Each row is a point on a landscape with many peaks, with its height.
A climber steps from a point to the highest of its 2 nearest points, and stops where none of them is higher. Distance is the straight distance between rows; heights are no part of it.
Q_843 h=40.4: [118  97  81 120 117 127 135 108  90  68  92 117  87 150 124 122  82 100
  86  80  92  94]
Q_399 h=30.7: [ 90 145 173  79 109  91 104  90  74  36  57 104  95  98 106 101 124 114
  84 176 113  95]
Q_927 h=32.9: [ 95 146 105  89 128  98 116  81 125  78 142  83  97 100 114 142  79 105
 121  79  55 116]
Q_333 h=46.1: [121  80  96  80 107 123 111  86 111 129 109 134  91 155  98 133  66 107
  78  75  94  82]
Q_627 h=37.7: [ 91 108  74 121 137  39 107 122 137  64 116  53  99  59  80 110  67  72
 135 123  81 106]
Q_670 h=33.7: [ 98  95  90 107  72 122 167 113 115  65 125 104  97  83  74  83 102  90
 120  99 108 132]
Q_82 h=20.5: [102  77  39  84 106 100 130  87 127  96  95  40  78  60 118  97  87  66
 101  94  90  86]
Q_845 h=31.6: [130  80  77  73  50  90  82 147  67 104 135 121 101 138  71  81 124 140
  99 100 134  87]
Q_720 h=53.2: [105  75  68  97  86  72  70  60 122 149 105 103  72  41 107  74 126  78
 121  71  86  96]
Q_545 h=34.0: [ 99  84 133  91 120  94  54 123  64 124 104  62  84  82  93 102 111 130
  45 109 115  88]
Q_786 h=51.0: [ 95 141  74 103 130 103 120 134  80  59 106  87  83  84 125  99 113  79
 120  71 112  97]
Q_723 h=24.9: [ 87 136 111 104  72 133  86 144  98  55 132 123  94 117 126  79 108 113
 113 119  57 110]
Q_540 h=33.8: [122  85  76 123 101 113  89 126 111 166 127  86 106 114 102 110  81  88
 131  71  49 125]
Q_48 h=45.4: [149  79  96  96  92  45  46  77 120 129 136  99  90 108  70 107  77  78
 123  66  78 101]
Q_183 h=37.8: [ 61 141 116 109  96  96  89  96  95 105  89 122  92  61 124  96 147 109
 113  86  79 109]
Q_943 h=57.7: [111 100  56  85 115 110 100  43 133 155  99  97  94  80 126  89 107  89
 119  80  98  97]
Q_381 h=38.0: [ 69 130  90  85  63  84 116  94  87  42  82  84 122  67  85  70 132 111
 119 127 156 101]
Q_100 h=34.7: [112 105 100  85 107 159 100  74  82  71 105  92  67 144 106  88  61  89
  92  87  81  72]
Q_58 h=27.2: [ 71 117 111  96 130  86 114  67 124  73  96 112 114 117 107 149  46  95
 124 110  75 111]
Q_380 h=11.3: [129  71  81 132  81 120 111 116  92 117 112 155 102 141  79  89 121 100
 109  69 102 100]
Q_854 h=31.4: [ 96 129 100 126 146  58 100  98 141 110 124  66 144  65  83 107  95  80
 110 118 106 126]
Q_752 h=45.2: [137  78  71 139 108  66 128 114 139  70 103  75  99  56  72  96 101  83
 126 110  91 138]
Q_674 h=45.1: [ 98 121 103  62  86  81 141 105  73  45 119  78  93  80  98  57 138 121
  80  73 114 127]
Q_569 h=42.7: [102 124 108  72  81  81 109 116  92  85 103 142 125 108 131 110 137 109
  64 102 125 117]
Q_355 h=36.7: [ 95 118 128  55  70  83  86 117  98 106 106 102 129  88 108 155 106 113
  66 116 128  92]
Q_120 h=38.9: [106  63 104  96 133 100  82 102  56  96  81 102  84 119  63  55 112 108
  72  89 156  61]
Q_136 h=42.1: [ 96  55  82 115 124 111 112  89  81  98  78 114  68 107  80  91  94  93
  88  53 114  74]
Q_693 h=21.8: [107 112 124  51  86 128 143 136  85 109 110 102  98 138  72 132 114 116
  55 122  95 113]
Q_314 h=18.2: [107 113  70 135 129  63  94  82 130 109  93  80  87  73 145  76  97 107
 111  88  69 135]
Q_635 h=40.6: [100 110  90  93 124 148 127  99  92 128  87 124 100 123 141  50  92  77
  79  77  86  83]
Q_159 h=39.8: [146  64 102 125 107  47  79  78 125 106  95 118 104 106  70 140  78  84
 112  66  64 133]
Q_988 h=4.7: [117 111  95  92  92 106  57 151  70  96 119  85 107 137 112 139  86 112
  81 128 103  79]
Q_688 h=18.8: [ 99 117 152  67  97 147 106 144  56 115  78  87  79 118  95 102 113 118
  61 154  91  91]
Q_533 h=37.9: [ 81  83 139 100 110  83  74 108  80 141  97 133 101  75  66  78 144  83
  87  84 130  74]
Q_658 h=17.9: [125 129  79 128 112  89  92 105  86  85 103 124 131 110  48 119 141  85
 105 101 171  88]
Q_488 h=28.8: [106 104  82 116  62 129 121 157  87  56 145  83 104 103  93  75  97 109
 115 115 101 114]
Q_692 h=46.0: [106 103 125  83  63 162  87  86 104 128 123 122 107  87 104  47 112  85
 100 122 117  64]
Q_656 h=49.3: [115  92  79  84  56 134  93 106 130 136 114 118 123  92 123  73  78  81
 110 127 117  87]
Q_653 h=42.8: [ 86  97 133 134  96  54  60  70  91  92  89 142  92  89  86 127 123 114
 103  71  94  85]
Q_44 h=39.0: [ 93 105 109  98 105  76  99  59 101  41  52 122 118 105 129 109  89  85
  77 132 144  81]
Q_39 h=40.1: [128 105  81 130 125 109  98 118  93 119 116 101 108 104 135 121 124 132
  90  76  90 133]
Q_715 h=12.3: [ 66  87 140 119 133 111 103 108  89  98  48  65 113  65  61 130  72 105
 119 130  99  91]
Q_151 h=16.7: [ 72  60 134 114  89 122 122 129  75  99  50  99  85  59 105  98 110 105
  96 103  92 128]
Q_745 h=35.3: [124 106 113 110 105  72 101 106 117  68 124  95 102 105  81 141  98 101
 100  99 114 109]
Q_597 h=28.6: [ 85 121 129  52 103  93 102  51 129 134  99  93 131 101 140 114  65  84
  75 130  83 107]
Q_405 h=36.0: [105  57 140 122 132  71  57  88  89 135 113 103  86  88  70  84 113 125
  60  86 101  86]
Q_155 h=42.2: [ 80 142  81 113 103 130  70 105  95 131 100 131 111 121 132  45 115  90
 110  92  88  77]
Q_694 h=30.8: [100 113  81  90  90 118 131  88 103  46 101  47 108  68  74 105  91 110
 115 115 154  86]
Q_260 h=24.8: [ 79 105  77 104 135  94 146  99 144 131 107  74 100  92  65 104  70  55
 106  81  47 129]
Q_215 h=52.4: [ 98 113 119  84  84 117  99 132  62  43  80 104  81 113 122 100 109 118
  94 107 101 100]
Q_226 h=52.5: [133  76  96  83  50  58 124  93  92  65 108  69  97  63  99  80 133 133
 108  86 125 145]
Q_233 h=19.4: [ 86  60  91 127 103  89  75  90 109 109  84  68  83  69 142 106  69 127
 105 109  67 112]
Q_309 h=39.5: [ 68 143 119 100 151 118  97  74 103  74 106  68  83 106 119  91  83  87
 110  92  66  89]
Q_965 h=52.9: [119  83 110  75  96  73  82  93 101 120 137 116 116 128 102 108  85  80
  76  72  71 106]
Q_665 h=42.0: [ 95  94  87 111  59 103 117  88  85  80  90 101 119  92  79  72 150 148
  99 120 169 102]
Q_190 h=12.2: [109  70  97  96  63 144 103 111  71  84 104 154  81 143  83  56 109 102
 103 100 120  82]
Q_954 h=21.0: [ 98  80  97 125 105 140 100 119 104  76  82  52  84  79 126 119  50 124
 121 136  87 100]
Q_235 h=28.0: [104 116  99 134  77 118 107 109 127  80  97 125 123 119  88 139  99 116
 115 142 127  97]
Q_805 h=42.3: [ 98  80  76 121  86  81 103  78 102 103  53 131 122  89 130 118 106  88
  92 120 144  98]
Q_862 h=46.6: [110 100 116  97  96  88  86 110  68  83  90 127  80 117 103 115 147 137
  63  92 106  99]
Q_553 h=51.4: [138  73  56 148 109  98 115  84 137 125  96  95 108  76  91  89  97  82
 120 101 121 116]
Q_421 h=17.5: [ 71 111 151 113 100 147 128 111 104 110  63 110  99  76 122  76 108  97
 100 118  54 122]
Q_938 h=39.7: [ 95  96 105 131  85  53  74  84 119  98 105 138 103 101 109 113 109  87
 133  76  58 118]
Q_978 h=64.1: [ 91 132 110  79 115 140 117 131  54  51  73  88  82 103 109  96  91  67
 123 107  89  74]
Q_880 h=50.0: [ 89  62  69 114 114  62  58  73 105 144  97  92  74 102 112  67  93  99
 129  64  67  96]
Q_800 h=43.0: [156 110 116 112 121  72  75  81  93 104 112 111  85 111 110 134 155 140
  80  52 102 122]
Q_276 h=22.6: [106  85  98  74 100  37 126  70 143 118 100 118 126  78 136 131 109  79
  85  95  64 134]
Q_3 h=35.4: [107  88  91  53  86  79 114 116  55  92  97 126 104 135  56  77 120 110
  76  92 149  74]
Q_958 h=49.1: [157  97  68  87 109 110 144  92  96  99 111  87 106 129  81 114 123 113
  79  74 159 121]
Q_144 h=28.9: [141  58  76  68  77 118  93 123  85 126 130  89 100  90  88  47 116 134
 109  99 147  93]
Q_114 h=24.3: [101 104  57  94 119 113 108 104 115  63  92  33  87  54 114 120  63  92
 133 120 112  89]
Q_462 h=28.4: [ 92 125 140  61  85 102  90 128  94  89 131  85 103 109  51 161 112 120
  63 150 110  94]
Q_586 h=14.7: [ 72  78 134 114 113 105 136 101  94  65  74  86  91  67  71 128 112  96
 107  98 113 101]
Q_767 h=9.3: [ 68 144 113 108 103 108  71 147 101  83 105  74 112  82 117 118  74 108
 137 131  73  94]
Q_65 h=20.8: [ 61 101 130  99 147  82 126 129 108 130 102  78 111  94  97  82  54  72
  80  94  53 118]
Q_507 h=46.5: [147  87 123  73  95  72 109  69 110  89 149  67 125 104  58 130  86 114
  69 106 139 116]
Q_655 h=7.1: [106 122  91 109  90 119  68 142  74  78 129  75  79 115 125 142  75 118
 130  84  75  89]
Q_897 h=59.1: [142  82 103  81 107 118 122  75 116  99 128  84 106 117 112 110  96 120
  48  99 136  99]
Q_596 h=33.1: [ 85 122 114  95 103 107  61  93  82 142  66 139 106 149 115 131 102 112
  97 112  85  72]
Q_458 h=45.9: [121  72  55 122 121 129 126 102  91 125  89  91  97  90  91 115 114  95
 100  62 147  96]
Q_382 h=46.3: [119  57  74  95  64  72 126  85  98  92  76 105 104  79  94 105 126 117
  88  88 158 117]
Q_863 h=38.5: [105 123 120  81  92 133 126 113  81  99  61 141 106 135 141  81  91  69
  75 123  89  89]
Q_356 h=39.1: [ 95 103 107  83 100 112 141 100  99  90 123  97  92  73  76  69 117  74
  73  68 113 105]
Q_22 h=10.9: [ 45  97 129 115 113 104  83 133  90 105  47  67  96  71 108 111  63  91
 151 142  58  89]
Q_866 h=16.8: [133  74  38  99  98 100 127  90 111  63 122  76  80 115 101  89  77  74
  94  84 109 105]
Q_339 h=23.0: [110  95 111 126  81 110  50 107  99 118 116 131  91 120  69  70 139 127
  85 137 135  76]
Q_428 h=25.6: [102  97  94  81 122  65 122  67 136 121  98  87 140  90 132 132  82  83
  59 119 118 121]
Q_90 h=35.5: [ 65 148 106  94 104 103  77  95  77  96  69 128  96 103 118 138 110  84
 127  95  86  90]
Q_438 h=40.2: [ 51 116 148 117  87  90  57  97  90  99  84 127 107  77  80  80 131  97
  94 107  88  76]
Q_806 h=24.5: [110 112 106 125  63 140  84 125  93 118  83 117 102 125  86 106 115 128
  89 176 127  84]
Q_181 h=23.7: [ 57 129 135 106 107 109 107  46 134 109 107 117 127 122  84 121  89 105
 109  86  84 100]
Q_212 h=44.0: [ 94  92 111  71 100 112  51  86  98 144 114 137  97 108 122  52 113 100
  89 103 102  64]
Q_200 h=45.3: [ 80  84  35  73 109  63  77  74 140 152  98  82  89 134 109  68  72  68
 123  82  59  96]
Q_748 h=34.9: [ 77  98 141  96  64  65  83  88  77  37  69 111 104 103  98 118 104 124
  90 149 136  88]
Q_248 h=37.4: [126  78  92 131 114  82  86 153  85 114 106  84  95  98 112 136 100 119
 117  59  54 140]
Q_528 h=38.8: [ 83  72  75 114 122  99 119  78  78  63  59  87  68  54  99  76  92  61
 117  79 110  82]
Q_820 h=20.4: [ 66  86 136  91  89 113  80  96  84 152 118 106  91 114  79 120  76 109
 105  71  41  94]
Q_132 h=18.7: [ 70 105 131  98  90 148 114 102  98 113 100 108  86 112  97  87  66  94
 121  98  29 104]
Q_206 h=13.9: [126  52  69 103  55 100 110  93  89  57 118 123  88 132  79  62  73  94
 102  78 120  98]
Q_577 h=18.6: [ 82  95  99 120 136  63 101 103 122  93 113  58  88  95 115  64  65  91
  81 101  32 122]
Q_663 h=39.6: [115  94 102  57  95 122 121 120  90 124  73 141 107 127 122  72 125 105
  48 114 134  99]
Q_679 h=44.4: [ 89 175  83 125 135 104  76  86  84  82 110  70  92 104 133 102 103 109
 120  88 101  74]
Q_78 h=27.1: [ 75 101 113 124 102  70 105 113 130 104 104 106 135  51  77  99  96  54
 114 113 122 104]
Q_966 h=53.3: [ 95 106  51 110  90 131 113  87 138 142 102  94 101  90 141  60  79  77
 119 108  77 102]
Q_107 h=20.9: [143 101  75 134  76 102  62  97 104 102 123 123 109 101  80 103 151 110
 125 106 154  79]
Q_503 h=29.5: [ 67 118  84 113 103 117 116  97 137 154 121  68 111 100  77  91  75  89
 153  79  46 131]
Q_570 h=31.2: [ 82 107 101  59 102  99  76  63 105 152  63 110 121 149 128 102  55  90
 106 127  78  78]
Q_140 h=21.7: [ 60 104 132  91  98 103  86  47 126 163 107 114 102 131  71 100 102 113
 118  52  61 113]

For each start below, name the point where the climber stops.
Q_863 => Q_943
Q_586 => Q_978
Q_577 => Q_978

Call two points neighbours if one is among the 2 nearest of the other. Go from one point of each pair to the other, from neighbour to neighbour, staying as high as possible. Name the lowest point that can't be avoided.
Q_553 and Q_897 => Q_458
Q_653 and Q_965 => Q_938
Q_226 and Q_438 => Q_399
Q_978 and Q_943 => Q_863
